Each scene shows the same named points in several views. A view is turned or mirrored, and shifted as a whole, has a little noise and may leave points out.

Scene 1
View 1
Ramum: [ 16 -27   2 -30   6  -6   7   9  -9]
lukom: [  3 -14 -16   4  -7 -12  -8  16   7]
zil: [ 44 -27 -12 -33  37  -8  33  20  10]
vovi: [ 62 -17 -33  -5  53  -9  38  30  47]
Rut: [ 21 -34 -30 -28  21 -17  26  23  -2]
Fam: [-14   3 -19 -19 -34  24  56 -32  16]
Denol: [  0 -23 -31 -18  -3  -8  23  12   1]
mogi: [ 37  -4 -23 -14  18  11  57   0  36]
gokup: [  6 -28  -2 -39   1  -5  21   0 -17]
mer: [  5 -18   7  -1  -7 -17 -30  16  -9]
mez: [ 14 -10 -18 -25  -5  11  53 -14  18]
Palub: [  1 -31  -7 -47  -3  -4  29   0 -20]
Foret: [  2 -20 -14 -39  -3   4  42  -7  -3]
View 2
Denol: [-19   7  25   4  -1  -9   4   1  -7]
Palub: [ -8   7  10  34   7  -6 -13  10  19]
vovi: [-53  -9  17 -34 -44  42  30  18  22]
mogi: [-35 -12 -11 -33 -10  26  -5  10  13]
Foret: [ -5  -4 -18  10  17  -3 -32   8  15]
gokup: [-7  1 15 40  9 -8 -5 16 16]
Rut: [-29  -2  27  17 -10   4  19  19  10]
mez: [-18  -7 -14 -13   5   7 -18   7   7]
zil: [-32  -4  14   5 -28  26   8  19  34]
mer: [ -4  37  37   5 -18  -9 -15 -31  -3]
Ramum: [-13  16  23  25 -16   2  -8   0  21]
Fam: [ -5   7 -12 -18  17  -8 -32 -14 -14]
lukom: [-15  26  38  -4 -17  -9  -3 -23  -9]
View 3
mer: [ 23 -23  -6 -18   3  24  13  -7   0]
mez: [ -8  20   7  11  14  -4 -38  -3 -16]
Rut: [  2 -16  31  35 -10  31 -26  11  -4]
Palub: [ 20 -12  27  11  -1  -1 -18  12 -38]
mogi: [-25  13  11  38  12  12 -18   6  -1]
gokup: [ 15 -13  26  10   2   3 -11  13 -35]
Foret: [  6   3  21  13   5  -4 -31   6 -27]
zil: [-23  -7  24  49   3  18  -7  19  -6]
Fam: [ 10  19  -3 -19  20 -10 -39 -16 -18]
lukom: [ 15 -19  -1  -5  -1  32  -3  -9  10]
Ramum: [ 10 -21  19  15   0  15   5  12 -21]
View 4
vovi: [-33 -17  -6  53  10  43  76   2  34]
Palub: [-20 -40   6  -5   3 -14  -2  -6   3]
Ramum: [-39 -31   7 -10  10   3  19 -21   7]
lukom: [-55  -9 -10  -3  25  31   2 -20   2]
Rut: [-34 -23  -6  31   7  20  28   5  21]
Fam: [ 16 -11 -24   4  15  21 -22  -9   3]
mez: [ 13 -22 -15  19   7  18   7  -4  12]
Denol: [-39 -21  -9  14  11  12  -3   2   9]
mogi: [ 11 -18 -17  39   9  36  35  -1  20]
gokup: [-22 -39   4  -7   9  -9   4 -10   4]
mer: [-50  -7  -7 -22  25  28  -7 -34   0]
Foret: [ -4 -34  -4   7   5  -4  -1  -2   8]
View 5
zil: [-31  23 -11 -23 -13  16  -5  17   4]
Fam: [ 43  -5 -11  14  16  -7  -4  22 -28]
Foret: [  8   3 -15  -1 -11 -12   1   3 -16]
gokup: [-12 -13  -4   2  -7 -10 -11  -9 -18]
mogi: [  9  33 -21 -11   6  22  -1  44  -2]
lukom: [  2 -18  40 -10  10  17  -3  12 -15]
mez: [ 24  15 -23   6   2   0  -1  20 -15]
mer: [ -3 -30  43   3  22  15 -12   4 -22]
Rut: [-14   7  12 -30 -23  -1   8   8   0]
Palub: [ -9  -9  -8   1 -16 -19  -5 -13 -19]
vovi: [-25  48   0 -40  -6  45   6  50  18]
Ramum: [-22  -9   9  -3  -6   2  -8  -6 -12]
Denol: [  8  -5  20 -15  -8  -6   6  12 -11]

Which points are out of place in each view (at most two, in the order of its rows)? Write - if all are in place.
view 1: Fam, mer
view 2: Foret, gokup
view 3: mogi
view 4: Rut
view 5: -
